Points, in no order, along strands that fork, close into loops and pass close to each other.
In the rows, 128 means zero.
Points whose rows are less than 154 apart are linked; no others are. Some points are linked to none.
zerof: [104 142 113 151  90  87 208 166 131 175 143 147  66 138 108 180 111 137
 137  65 135 196 142 115 150  84 150 166 130  98 140  92 122 104 141 127
 109  88  64  59 160]
nono: [137 161  89 139 147 112 121 150 199 114 124 119  74 134 118 107 161 116
 101  80 127 122 184 123 130 152  75  91 129 130 144 131 182 131 157 111
  98 101  79 131 100]
vuno: [151  95 132  96 197 139  77 124 115 160 132 159 176 104 148  82 130 137
 134 156 124  72 113 138 126 131 120 118 104 130  59 131 134 145 114 120
 174 121 146 187 104]
Menis: [130  81 137 145 183  71 105 119  56 114 116 143 125  70 171  91 136 108
 197 159 112  99 113 111 179 141 120 109 110 143 162 126 102 153  61 143
 192 148 163 144 140]
Vef: [132 141 138 133 151  87 103  84 119 167 125 147 153  78 128 118 117 113
 148 135 137 105 129 152 162  96 165  77 164 140 118 137 128 146 144 198
 152 163 177 161 124]
Koluz: [136 166 161 165 121 113 155 116 160 154 189 149 112  96 103 132 136 164
 126 120 125 107 150 172 151  92  96 106 154 100 143 116 128 141 150 144
 110 113  88 149  80]
sef: [ 79 100 137 112 152 110 194 139 127 150 119 143 122 144 134  93 115 176
 123 116 146 109 121  63  56 148 198 163  80 115  79 181 151 105 158 134
 119 151 187 130 121]
bosuz: [134 156 155 126 135 119  78 118  99 136 107 160 178 149 119 124 110  99
 156 157  76 126 129 149 131 102 132  59 157 176 161 135 142  88 139 138
 199 174 113 145 122]
koge: [176 134 164 152  66 120 122 153  79 119 128 105 121 122 125 180 111 105
 202 141 111 150 125 164 153 128 125 162 172 139 198 109 143 154  82 120
 110 103 116  88 157]
kopa: [151 139 120 152 152  88 106 130 158 146 131 119  91 100 146 100 143 128
 130 102 138 109 125 141 168 113 106  89 115 116 143 103 145 129 141 133
 119 120 147 123 148]
tapi: [164 128 105 120 121 135  78 101 170 113 139 104 104 182 137 130 156 138
 135  92 137 128 132 130 158 157 118  73 136 147 150 136 127 159 112  98
 141 155 152 122 131]
fulo: [110 149 151 148  73 170 167 123 124  94 123  99 172 148  87  96 123  98
 102 171 111 169 134 137  62 122 119 198 121 132 122 131 115  92 147  92
 101 129  78 125 102]
roduv: [115 102 151  68 178 104 133 170  76 110 151 123 149  78 147 133 119 144
 167 127 165  83  78  98 128 158 110 127 115 136 129 135  80 117 124 125
  77 149 193 138 162]
fum: [157  92 137 126 133 101 141 136  96  88  96 111 140 113 164 101 136 110
 147 155 148 124 102 128 159 150 109 113  81 114 143 134 119 106  90 107
 144 129 139 129 171]
vomot: [129 139 111  77 152  93 138 158  72 128 131 130 133  46 121 129 142 100
 163 161 173  98 120 120 150 110  96 129 127  92 110 143 110 177 125 163
 105 107 169 174 155]
gos: [131  94 102  74 119 136 115 131 165 145 131 125 121 176 140 141 129 147
 110  78 139 149 141 102 130 114 160 139  75 113 121 103  81 106 107  86
 147 124 119 113 161]
gafef: [140 139 119 163 118 104  81 141 102 106  48 106 152  77 134 127  85  68
 178 148  99 134 131 120 134 138 148 167 150 105 134 158 170 140 117 141
 153 129 159 116 153]
tid: [ 91 156 136 115 123 112 213 177 111  94 147 141 114  61  84 138 111  91
 113 152 148 140 108 112 109 117  83 166 152  59 135 154 107 141 161 190
  75 107 141 128 157]
Lovu: [157 153 105 129 134 118  91 170 110 142 115 144  63  35 138 140 138  98
 159 139 136  99 127 144 186  99  92 159 117  73 108 107 154 208 134 124
 105  64 139 141 149]
goni: [136 134 143 164  97 164  62  85 112 130 136 127 157 179 131 191  89 142
 155 119  89 150 107 148 155 103 163 121 160 164 155  67  88 121 113  99
 183 155 113 106 128]
vupog: [ 97 137 144 166  67 133 213  86 165  74 170 136 104 122 112 148 159 166
 104 151 156 127 118 153 155 142 107 100 134  78 126 166 103 140 139 157
  78 124  93  98 115]
robig: [104 124 160 144 110 130 172  65 141 130 148 121 153 154 116 108 145 168
  97 165 127 134 118 136 100 120 144 129 113 115  94 138 113 128 127 138
 143 153 133 129 110]
fif: [ 68 115 105 109 120 160 159  79 178 122 109 110 163 142 120 145 116 141
  91 102 120 114 123  86  79 161 163 158 152 157 100 190 147 145 150 161
 103 159 176 112 142]
tes: [156 140 110 180 122 123  48 143 132 165  90 138  85  44 157 152 116 103
 150 126 109  91 139 154 179 101 155 181 127  86  80 107 175 172 127 136
 145  73 132 144 118]
ruko: [193 147 153 170  97 146 101 195 107 136 147 125  93  79 110 124 130  87
 150 148 111 105 136 193 158 127  89 167 155 105 159 103 163 146 116 125
  90  54  86 138 102]
bomip: [ 95 171 169 170 115 117 186 133 118 133 151 111  78 181 101 101 200 126
  77 171 129 170 147 136  84 116 104 140 109 148 131 101 127  88 116 102
  98 128  85 122  74]
dif: [112 112 118 107 117 100 174 114 149 163 158 175 124 169 127 152 119 152
 117 100 134 162 166 158 178  88 128 111  93  94 139 121 100  90 100 112
 170 114  27 137 133]
nav: [132 156 121 157 132 108  99 101 129 125 144 109 139  47 119 145 120 125
 159 131 148  99 113 161 172 128 108  88 186 125 129 148 129 179 158 199
  97 144 183 134 127]
zapot: [152  88 128  81 169 125  84 152  89 160 115 178 150 148 146 126  92 116
 139 102 124 122 143 128 146  69 191  67 126 146 128 122  99  98 112 152
 217 152 130 160 136]
tiz: [128 129 126 204 108 145 125  97 142  87  97  62  99 144 144 151 186  82
  73 140 135 181 135 113 121 187 131 141 137 180 142 134 148 138 155 108
  57  99 148  54  96]
dekeb: [107 132  76  73 158 151 185 177 130  99 121  97 111 116 118  76 164 168
 102 146 138 102  99  87  68 194 102 112 125 114 109 170 198 164 163 138
  82  99 163 137 109]
Fubok: [134 142 167 154 155  90 160 135  85 164 127  96 146 106 123  99 153 136
 148 152 158 140 107  93 107  89 160 152 125 122 104  90 120 137 126 147
 137 147 193 136 149]
mef: [ 60 107 107  86 122 151 169 107 158 108 136 137 154 158 112 132 124 171
  81 126 114 104 125  70  48 190 156 180 123 127  93 207 129 140 154 102
  89 122 164 115 111]
besir: [128 117 138 158  79 156  98 116  94 162 109 118 160 137 145 161  87 123
 128 120  95 177 151 164 139  71 200 125 132 139 130  88 135  74 133 131
 168 113  69 110 113]
dov: [ 97 140  80 148 162 121 122 123 213 136 145 150  76 156 118 145 151 130
  84  62 116 153 224  97 114 141 117 115 123 146 135 130 128 118 166  85
 106  72  62 120  83]
suda: [148 162 162 149 128 123  80 119 111 179 148 172 139  82 130 175 120 121
 141 134 103 100 150 165 186  64 151 105 162 144 146  98 119 132 157 158
 164 115 106 159  90]
Nafu: [179 141 131 118 128 123  82 189 107 149 129 159  86  70 131 163 130  87
 154 136 117 104 154 167 202 105  82 170 152 107 148 114 138 187 125 100
 113  71  72 145 125]
totov: [119 130 146 153 106 106 207  92 131 114 166 132 103  79 125 111 146 166
 106 158 167 119  96 158 146 110 111 119 105  60 113 132 110 163 123 155
  99  96 130 119 138]
Tuv: [119 108 141  48 128 153 124 106 134 127 132 142 172 195 123 142 106 148
 155 101 138 122 121 100  91 147 189  92 139 167 120 150 104 132 106 131
 143 207 182 134 132]
Gari: [100 110 103  77 180 131 100 128 162 126 162 132  88  94 144 125 119 179
 127  80 145  74  97 108 123 146 101 104 103 127  88 118 119 151 155 154
  74 124 200 124 161]
Lok: [142  91 148 125 179 129  89  91  80 154 144 151 155 127 148 131 118 142
 149 142 141 110  92 117 155 107 152 116 122 157 121  72  68 135  96 116
 191 148 157 163 149]
tota: [106  82 122  99 182 142  99  80 157 132 134 138 116 114 163 136 103 166
 131  83 164  89  77 103 114 154 161 132 124 136  76 106  90 132 116 156
 114 165 203 132 149]
zugin: [138 100 144 118 175  98 136 201  71 103  87 138 105  73 137 122 120  52
 135 146 122 125 106 110 168 126  74 183 127 123 175 126  90 121 136 117
  93 106 127 114 192]
tudu: [107 150 149 157 138 115 187 107 136 118 142 124 103 160 126  94 199 139
  54 174 130 136 157 147  98 139  84  92 123 169 133 148 162 105 135 136
 112 124  93 147  74]
Vuv: [ 81 131 138 148  84 132 192  71 165  80 155 122 143 156  93 136 141 166
  76 164 121 117 126 131 113 152 130 149 146  87 109 195 113 134 144 127
 104 121 107 109 112]
Ror: [108  72 137 131 131 144 119  59 163  97 101 122 127 151 173 171 122 135
 121  97 162 123  93 104 144 162 160 125 104 148 100 117  86 100 101 138
 124 166 170 106 167]
buz: [104 123 146  78 170  90 123 125 109 172 148 163 148  79 132 158 121 126
 154 112 154 107 136 112 156  78 160  99 141 139 132 127  76 128 138 179
 145 147 174 151 164]
kesid: [136 165 149 162  61 118 208 134 119 114 152 136 119 107  95 103 128 134
 114 178 124 139 129 191 120 128 110 145 126  60 129 146 171 123 115 159
 103  85  65 133  82]
mefot: [ 86 140 101 147 104  76 175 163 123 182 153 167  86 131  90 162  93 164
 128  74 141 167 152 114 140  55 176 152 154  66 132 131 110 133 130 149
 148 102 109  95 167]
Nepen: [135 179 117  91 145 122  88 149 140 166 162 151 139 180  89 125 140 147
 121 109 106 121 160 126 106 104  91  89 142 155 146 102 113 101 120 115
 184 155  89 162  97]
fero: [130  96 123 150 193  83  70 128  78 137  91 158 119 117 168  91 109  99
 184 141  81 114 134 118 162 112 170  94 131 159 160 120 126 132  80 158
 232 161 159 135 121]
lobag: [136  74 157 168 181  72 126 128  85  98  89 125 126 100 190  57 143 123
 165 168 103  96 103 113 158 165 117  96  81 158 147 139 135  90  95 136
 172 153 154 126 136]
negi: [136 129 159 170  94 131 133  94 115  92  82  74 173 136 137 120 119 107
 140 152 127 152 108 125 103 144 150 144 125 131 121 128 151 108 119 120
 129 166 143 109 142]
vela: [156  95 106  69 182 120  67 182 139 100 137 139 110 107 150  98 134 131
 140 115 119  64 116 135 167 162  70  96  91 105 140 120 123 127 113  88
 127  94 114 133 150]
nanun: [133  86 137 113 103 130 144  87 122 161 112 158 159 144 168 149 107 130
 137 122 147 173 141 175 180  82 164 110  82 109 119 112 102 107  93 122
 171 127  80 135 150]
nen: [126 106 130  65 175 102 115 147  98 158 121 167 161  69 145 108 127 104
 166 145 150  70 135 126 141 114 138 124 101 107  63 170 129 159 121 162
 147 127 170 196 129]
mami: [133  92 133 125 185 173  91 106 121 158 124 141 169 149 152  99 106 176
 113 135 136  89  97 103  79 149 147 168 103 146  57 107 122 111 129 112
 165 150 155 177 104]
ludu: [ 81 134  76  91 144 112 145 135 202 147 145 154  86 150 102 118 123 164
 105  70 120 104 160  88  95 141 134 121 128 108 116 177 156 137 156 140
 114 112 151 119 139]
non: [146 138 121 124  85 123 121 105 164 134 138 115 110 178 114 139 133 126
 161  76 154 157 128 125 149 119 165  90 138 115 138 126 114 161  95 135
 140 178 168  91 156]
vos: [107 132  58 132 145 140 126 133 213 118 130 133  68 124 131 120 138 140
 105  57 127 124 156 102 127 149  80  80 123 126 121 159 196 173 183 131
  83 102 142 125 144]
vas: [109 142 115  83 156 103 120 151 139 168 151 132 143  97 108 154 112 135
 140 101 130 120 135  93 121  86 130 162 132  96 128 117  89 138 141 149
 130 125 165 130 162]
nuv: [141 158 131 123 140 144  78  87 109 143 123 114 197 147 104 129  97 122
 151 146  81 119 113 148 119 124 138  94 198 174 129 145 147 144 140 154
 172 184 167 150 109]
mev: [158 132 126 175 109 156  80  63 132 144 137 144 127 181 137 136 115 145
 138 123 112 142 107 166 157 110 170  71 143 172 129  86 119 130 113 127
 187 168 134 131 102]
tiri: [147 169 127 159 125 160 143 131 167 103 189 115  99 129  83 108 155 178
 106 132 124 109 140 169 123 127  68 110 162  90 140 120 131 174 152 124
  85 117  79 149  68]
der: [156 122 147 123 122 147 107 152  93 113 139 116 141 171 118 140 122 107
 129 149 103 155 115 148 153 117  77 174 139 155 186  87  73 112 103  55
 129 128  79 110 149]
vak: [136 128 159  80 185 101 103 156 102 135 140 138 139 140 147  90 153 147
 137 143 111  78 113 113 113 148 105  83 124 194 144 131 123  69 135 108
 134 165 152 160 108]
sobub: [115 158  94  77 156 117 172 201 104  94 149 125 112  59  96 110 129 123
 140 161 153 114  99 107 105 141  72 127 133  51 106 128 124 167 159 183
  93  86 165 143 148]
guti: [111 117 142 111 154 106 180 190 134  73 114 128  62  87 146  99 156  86
  93 126 163 113 108 105 125 154  84 104  98 122 146 126 125  70 157 152
  59 108 122 118 160]
Fut: [120  96 126 131 167 130  72 109 120 126  97 133 122 187 162 129 140 133
 108 116  95 119 131  95 123 152 165  88 131 219 152 126 133  69 136 103
 167 160 158 125 121]
kini: [133  92 146 119 172 105  88 161  47 156  76 173 148 117 162 119 108  93
 177 158 122 120 158 119 162  69 193 100 124 149 122 131 123 121 108 138
 222 148 126 173 149]
nof: [119  78 154  71 124 142 142  72 140 126 145 165 140 177 153 148 125 142
 143  98 163 121 116 116 143 121 185  78 105 152 124 121  65 117  84 132
 151 182 163 121 154]
Lebo: [131 167 128 107 170 109 106 161 141 162 140 119 166  96  87  92 128 115
 107 140  90 101 151 131  95 102 105 155 152 120 108 130 141 118 169 144
 133 122 118 154  89]
lugek: [156 121  98  69 153 149  63 140 154 169 155 166 143 181 115 122 106 151
 119  80 108 113 147 132 132  98 151  78 129 142 129 115 110 118 123 125
 200 148 121 157 114]
zumu: [134 150 153  99 112  98 172 134 135 138 152 159 149 124 112 167 112 110
 130 103 142 146 157 159 166 100  91 119 128 106 176 129 113 122  96 136
 131 131  49 134 142]
fal: [107  96 125  94 152 131 156 157 123  99 110 118 114 143 171 118 184 140
  74 136 160 135 130  93  71 208 125 110  82 161 135 170 168 133 131  96
  70  99 151 119  98]
Zol: [169 117  85 102 154 134  80 145 158  79 143 101  82 150 141 104 164 153
 129 121 133  98 130 125 154 183  79  68 113 121 157 122 149 154 116  86
 119 115 121 134 142]
kav: [102 116 143 108 167 108 167 142 152 108 130 121  71 122 143  99 178 140
  77 136 147 111 140 102 101 149 108 116  78 140 125 122 130  94 147 110
  77  99 131 124 116]
depaf: [131 144 111 123 135 142 183 142 126 118 126  90 153 125  99  57 148 152
  93 169 122 118 113  98  54 161  99 162 112  92  95 167 174 150 159 132
 117 121 141 153 102]
Bepof: [142 119 131 167  69 156 111 105 165 162 144 140 144 136 143 180  97 138
 143  87  98 161 175 179 180  94 155 109 122 144 138  99 130  64 156 116
 136 111  48 110  85]
dup: [129 126 163 168 163 124 112 111  85 167 134 109 130 155 134 102 149 164
 128 158 140 122  89  98  98  92 158 124 122 172  89  59  85 106 121 120
 175 170 174 144 128]
vubi: [123  68 115 143 137 154  99  83 156 134  98 120 129 148 170 161 106 145
 105  87 149 146 114 118 158 119 174 158  90 116  92  71  71  91 108 109
 152 126 124 108 161]
pobel: [131 144 164 150 109 103 177 105 109 164 168 171 115  58 131 132 142 150
 124 160 156 109 141 181 178  78 112 135 119  87 127 115 119 174 116 153
 109  80  94 157 113]
potos: [ 90 122  76 103 150 174 160 164 139  99 123  87 131 137 146 134 187 137
  75 127 151 124 121  80  80 207 122 116 143 165 142 185 198 182 143 121
  74  93 188 110 115]
gamo: [180 139 157 173  73 151  86 148  91 147 121 126 103  77 137 165 122  97
 179 182  79  79 161 180 171 114 129 186 161 144 140 123 172 152 102 143
 124  64 114 145 106]
lon: [ 57 117 109 110 144 108 174 135 149 135 123 148  96 144 127 110 145 162
  79 119 126 126 148  53  49 161 174 173  98 141 102 174 140  94 159  97
  97  89 152 109 114]
Vara: [124  90  62 114 143 168 103 103 206 138  76 138 153 111 162  99 101 107
  82  79 105  96 131 128 138 163 136 127 121 150  78 176 192 133 140 133
 135 115 119 125 139]
vugu: [182 151 139 184  62 132  78 145 112 104 118  91 132 118 119 129 108 108
 174 145  75 132 137 177 131 158 119 139 167 135 186 139 185 127 104 130
 128 115 117  95 106]
vip: [ 65 137  96  62 149  85 175 143 155 127 183 172  79 136 100 112 121 184
 140  94 146  86 108  99  98 161 121  89 138  94 107 196 139 147 128 158
  88 138 182 126 143]
peveg: [131  97 140 146 151 149 108 100 110  94  86  97 194 133 147 106  94 121
 144 159 117 105 103 109 106 177 123 141 136 150 107 161 148 110 124 136
 157 160 151 148 132]
kig: [162 157 127 187  95 149  97  93 168 144 152  72  94 161 123 129 161 172
 115 110 120 142 117 130 119 134 140 143 137 124 107  76 152 173 126  96
 113 128 155  99  96]
Mamu: [128 115 110 131 148 170  83  74 133 118  85  94 198 172 122 123  77 116
 156 126 106 129 106 113  88 160 156 146 199 162 111 153 164 146 115 145
 160 196 170 144 134]
pedar: [129 111 110 144 130 160  73  96 117 132 113 143 119 225 141 158 132 133
 110 109 103 157 130 125 130 108 189  52 122 207 138  97 101  87 137 113
 194 171 126 121 111]
tun: [106 137 146 115 138  77 209 145 108 160 127 124 128 139  98  85 123 142
 158 130 150 142 123  76  72 104 178 138 108  86  99 152 143 136 133 161
 149 149 191 128 149]
pedum: [129 117 104  98 108 149 119 150 152  49 157 110 110 133 133 170 156 138
 140 111 170 111  95 105 158 174  92  88 127 123 149 131  73 141 124 127
  85 153 155  84 190]
Dur: [155 166 151 133  96 121 167 160 105 111 132 113 153  91  99 104 131 108
 124 174 141 142 114 155 109 118 100 151 127  78 143 136 149 147 127 144
 111 115 110 141 118]
Dos: [145  74 103 152 158 174  76  56 152 105  76 145 153 188 170 130  76 119
 135 111 145 145  94 135 117 146 178 152 155 131  91 112 130 103  83 132
 191 162 128 142 121]
gufi: [120 131 143  94 151  85 190 226  97 100  94 139 101  78 126 100 114  43
 122 119 154 139 111  95 119 142  75 142 109 120 158 128 123  69 142 138
  88 108 114 119 186]
bolut: [163 123 125 125  92 153 144 176 100  72 115  88 112 158 114 119 143  77
 110 143 135 178 105 137 141 155  87 168 118 120 179 103 103 103 111  69
  93 120  76 105 148]
sagi: [123  92 163 165 108 145 126  75  84 140  92 128 155 152 181 160  91 122
 160 142 125 184 118 170 157  88 208  96 123 141 116  79 120  83  94 137
 171 152  98 115 139]
parez: [135 123 162 137 153 124  89  87  69 161 117 162 156  85 148 172 116 119
 137 169 125 109 130 141 188  75 157 144 142 150 127  93  90 150 119 133
 170 131 124 174 128]
sil: [134 101 161  65 191  97 120 192  69 108 155 138 135 118 145 105 141 129
 160 143 136  78 102 109 141 148  82 114 122 169 178 122  80  84 111  96
 107 143 138 151 143]
sos: [143 151 161 132 104 119 116 125 117 108 111 114 156 154 126 109 136 105
 129 161 116 144 134 146 119 121 106 103 136 158 161 130 141  82 122 115
 141 162 106 125 124]
sibob: [117 145 136 119  61 163 189 144 122  57 116  89 123 168  89 122 151  74
 102 157 137 196 131 103  84 165 119 171 112 117 145 132 109 103 127  89
  81 110  81  96 108]
Sube: [130 179 124 133 105 126 123 167 101 188 130 145 132 183  94 109 142 148
 130 139 118 166 153 156  88  64 107 115 112 145 129  86 131  88  99  99
 194 135  66 143 104]
zutan: [101 107 129 104 111 169 142 107 122 131  93 129 192 216 135 106 105 123
 141 135 120 152 165  99  39 138 179 118 101 172  98 167 155 102 137 117
 170 182 123 141 128]
nuzaz: [ 91 154  97 151 124 135 119 103 177 155 140 130 118 185 111 146 165 116
  69 101 109 183 213 107 101 133 144 122 144 191 147 147 149 112 161 104
 126  94  83 111  67]
Mup: [ 92 153 107 102 106 129 171 140 157  89 147 100 139 104  75 135 118 122
 113 127 126 123 106  90  78 152 100 150 156  87 123 172 115 140 167 175
  79 137 163  99 148]
fab: [134 171  82 148 105 129 128 148 156  95 151 104 127  63  99 138 121 132
 147 116 145 118 111 156 143 148  79  78 190  99 135 180 159 176 181 207
  76 141 158 113 141]
vib: [115 129 108 134  88 101 169 132 146 161 142 150  83 160 110 149 108 139
 158  64 159 175 140 129 146  69 194 102 137  86 127 133 113 150 106 169
 146 158 156  79 173]
dib: [136 123 105 188 122 158  84  76 166 103 101  62 100 167 150 149 168 128
  80 115 131 151 111 100 121 178 137 166 130 153 109  97 137 151 130  87
 102 121 156  89 115]
fizak: [108 144 143 178  66 166 156  69 133 115 125  90 150 179 116 127 160 142
  87 172 110 168 129 141  81 131 136 164 104 141  88 126 136 126 125 101
 111 137 114 103  80]
zesuv: [ 99 161 128 155  99 101 156 127 153 146 139 111  96 174 111 128 167 128
  99 120 113 188 180 118 102 108 160 134 113 141 133 116 143  72 133 108
 124 120  80  97  80]
mosel: [139  82 113 123 141 194  90  81 123 125  82 163 204 187 154 119  65 122
 147 143 126 126 125 146  89 127 160 127 111 137  69 130 133 115  96 130
 209 165 117 170 127]
Ratok: [121 128 111 147  51 134 176 137 179 158 159 138  86 158 116 202 125 136
 162  53 129 196 149 130 172 110 132 150 112 104 146 102 110 115 127  86
  89  94  61  73 133]
Buboz: [126 124 127  57 144 132 118 132 129 134 138 114 182 135 107 128 102 139
 161 107 132 116 116 102  95 141 141 138 124 109 114 153 102 140 113 144
 131 158 183 146 141]
pom: [ 86 132 125  47 159  96 152 159 128 111 164 137 120  88 132 124 134 169
 143  97 156  79  99 111 114 157 101  87 128 132 124 171 118 122 146 172
  64 150 169 136 132]
leg: [171 150 130 116 132 133  98 169 117 159 146 123 128 125 107 139 118 112
 119 118 115 150 128 140 138  99  95 202 141 111 164  69 105 147 119  69
 119 100  88 129 145]
kiven: [125 123 143 107 108 163 117 115 110 139 103 134 214 173 118 126  89 120
 148 145 119 157 154 129  77  89 162 134 110 122 108 129 118 109 119 115
 187 160 108 147 148]
Suraf: [127 113 100 155 142 143 141  70 192 147 128 135 119 109 143  84 122 169
  74 115 118 100 131 161 136 121 121 130  98  75  70 131 162 162 148 139
 131  92 107 141 116]
tobag: [131 152 130 165  96 152 145 156 164  68 134  90  69 113 108 136 152 104
  96 118 145 144 115 135 131 159 101 131 147 112 158 110 112 124 170 122
  45 121 124  92 125]
lib: [157 136 150 176  94 145  96 107  75 104 107 111 146  63 140 155 111 115
 161 194 127 107 114 161 158 132 132 183 148 111 132 121 135 168  90 140
 121 110 132 149 121]
zopo: [126  86 109 129 132 145  97  91 151  92 101 126 139 172 175 145 166  92
  80 135 118 143 164 134 146 193 108  76 105 208 167 168 154  91 128  86
 122 105 104 115 105]
gad: [144 130 142 131 123 149 154 152 112 110 127  91 174 131 103  88 123 114
 116 176 129 135 112 110  72 130  98 198  92  97 110 121 123 120 138  95
 125 119 115 152 126]
novi: [176 150 132 171 110 149 107  97 141 120 182  87 109 125 119 105 167 178
 125 142 142 110 108 160 141 137  99 101 147 118 121  92 125 191 124 118
 109 137 136 129  97]
Ven: [138 139 127 152 115  98 129 176  86  87  81 109 108  55 139 129 104  57
 156 152 125 145  99 113 150 134 104 154 132  98 166 135 140 127 131 145
 114 111 167  93 186]
Leti: [117 145 128 151 124 116 208 117 146  97 143 136 103 124 107  67 167 157
  66 180 128 111 132 161 110 146  86 118 115  78 113 162 172 121 135 143
 110  93  69 149  90]
zav: [149 135 177 107 156  91 178 154  84 173 132 175 128 131 122 145 129 108
 114 134 137 161 147 167 158  90  87 153 129 146 162  90 106 111 106 121
 119 118  30 141 138]
tekoz: [112  96 124 130 154 183  98 137 106 150  93 126 179 186 147 103 101 155
 126 127 125 116 130  86  51 139 166 151  95 192  74 131 141  84 156 102
 181 169 145 155 106]
tiva: [151 150 135 163 103 134  61 104 131 177 118 162 106  43 145 168 113 114
 171 129 119  78 160 171 210  97 159 124 164 122 104 133 156 171 134 167
 141 106 134 165  99]
lirip: [146 103 160 187 109 142 131 160 101 112 113 107  78  90 136 152 105  81
 129 125 107 147  91 161 173 138 113 208 147 132 181  79  89 116 143 103
  53  90 118  74 162]
gozan: [137 146 119 157  72 118 148 134 179 124 117 127 103  90 128 142 115  99
 129  94 130 147 147 168 162 125 106 119 105 100 143 137 158  90 148 133
  91  94  82  95 121]
Fir: [136 152 120  98 122 127 114 145 132 178 147 147 131 101 102 196 104 134
 135 103 130 144 147 123 151  76 110 205 153  95 154 105  83 189 139 117
 110 100 110 126 157]
Tufi: [113 180  76 131  72 132 160 137 181  92 142 104  99 119  90 141 126 127
 121  98 133 152 108 106 109 157  96 100 164  89 128 178 167 179 166 179
  95 147 177  82 150]
fodi: [123 127 119  80 164 153  86 129 136 135 130 146 145 169 149 123 146 141
 102 121  93  89 127 116 115 172 112  80 142 219 149 154 156 108 146 104
 138 150 143 153  98]
Ligi: [160 136 164 152  81 124 116  96  81 144 137 112 142 107 130 167 117 128
 173 146 154 145 104 155 162 115 155 147 157 127 147  92 120 186  77 124
 132 127 150 118 151]
Vodim: [167 156 109 168  83 141  72 147 116  84  79  76 163  79 104 116  85  79
 149 154  84 137 119 138 110 169 124 188 174 108 153 144 176 139 129 127
 119 116 136  92 117]
mikud: [125 126  97 116  73 150 120 108 189 130 148 116 119 187 117 176 131 135
 114  78 127 177 161 126 150 122 129 153  99 108 139 108  88 122 123  62
 128 114  79 104 122]
kaz: [122 163 169 119 139 108 178 173  60 176 131 167 162 159 102 115 137 129
 138 165 136 164 146 138  92  66  92 155 119 146 136  99 117 107  98 107
 162 139  60 160 133]

A fork is a point with three links, a tip a point with one. Leave the first point through the second and follow the links. Name the first fork or tip that comes.
Menis; fero: Bepof
koge; vugu: gad
vela; Zol: Ror
Dur; kesid: pom

How many points has the smallest loop of links through each point below? Write - if it is on no loop.
Gari: 27
bosuz: 6
zav: -
kiven: -
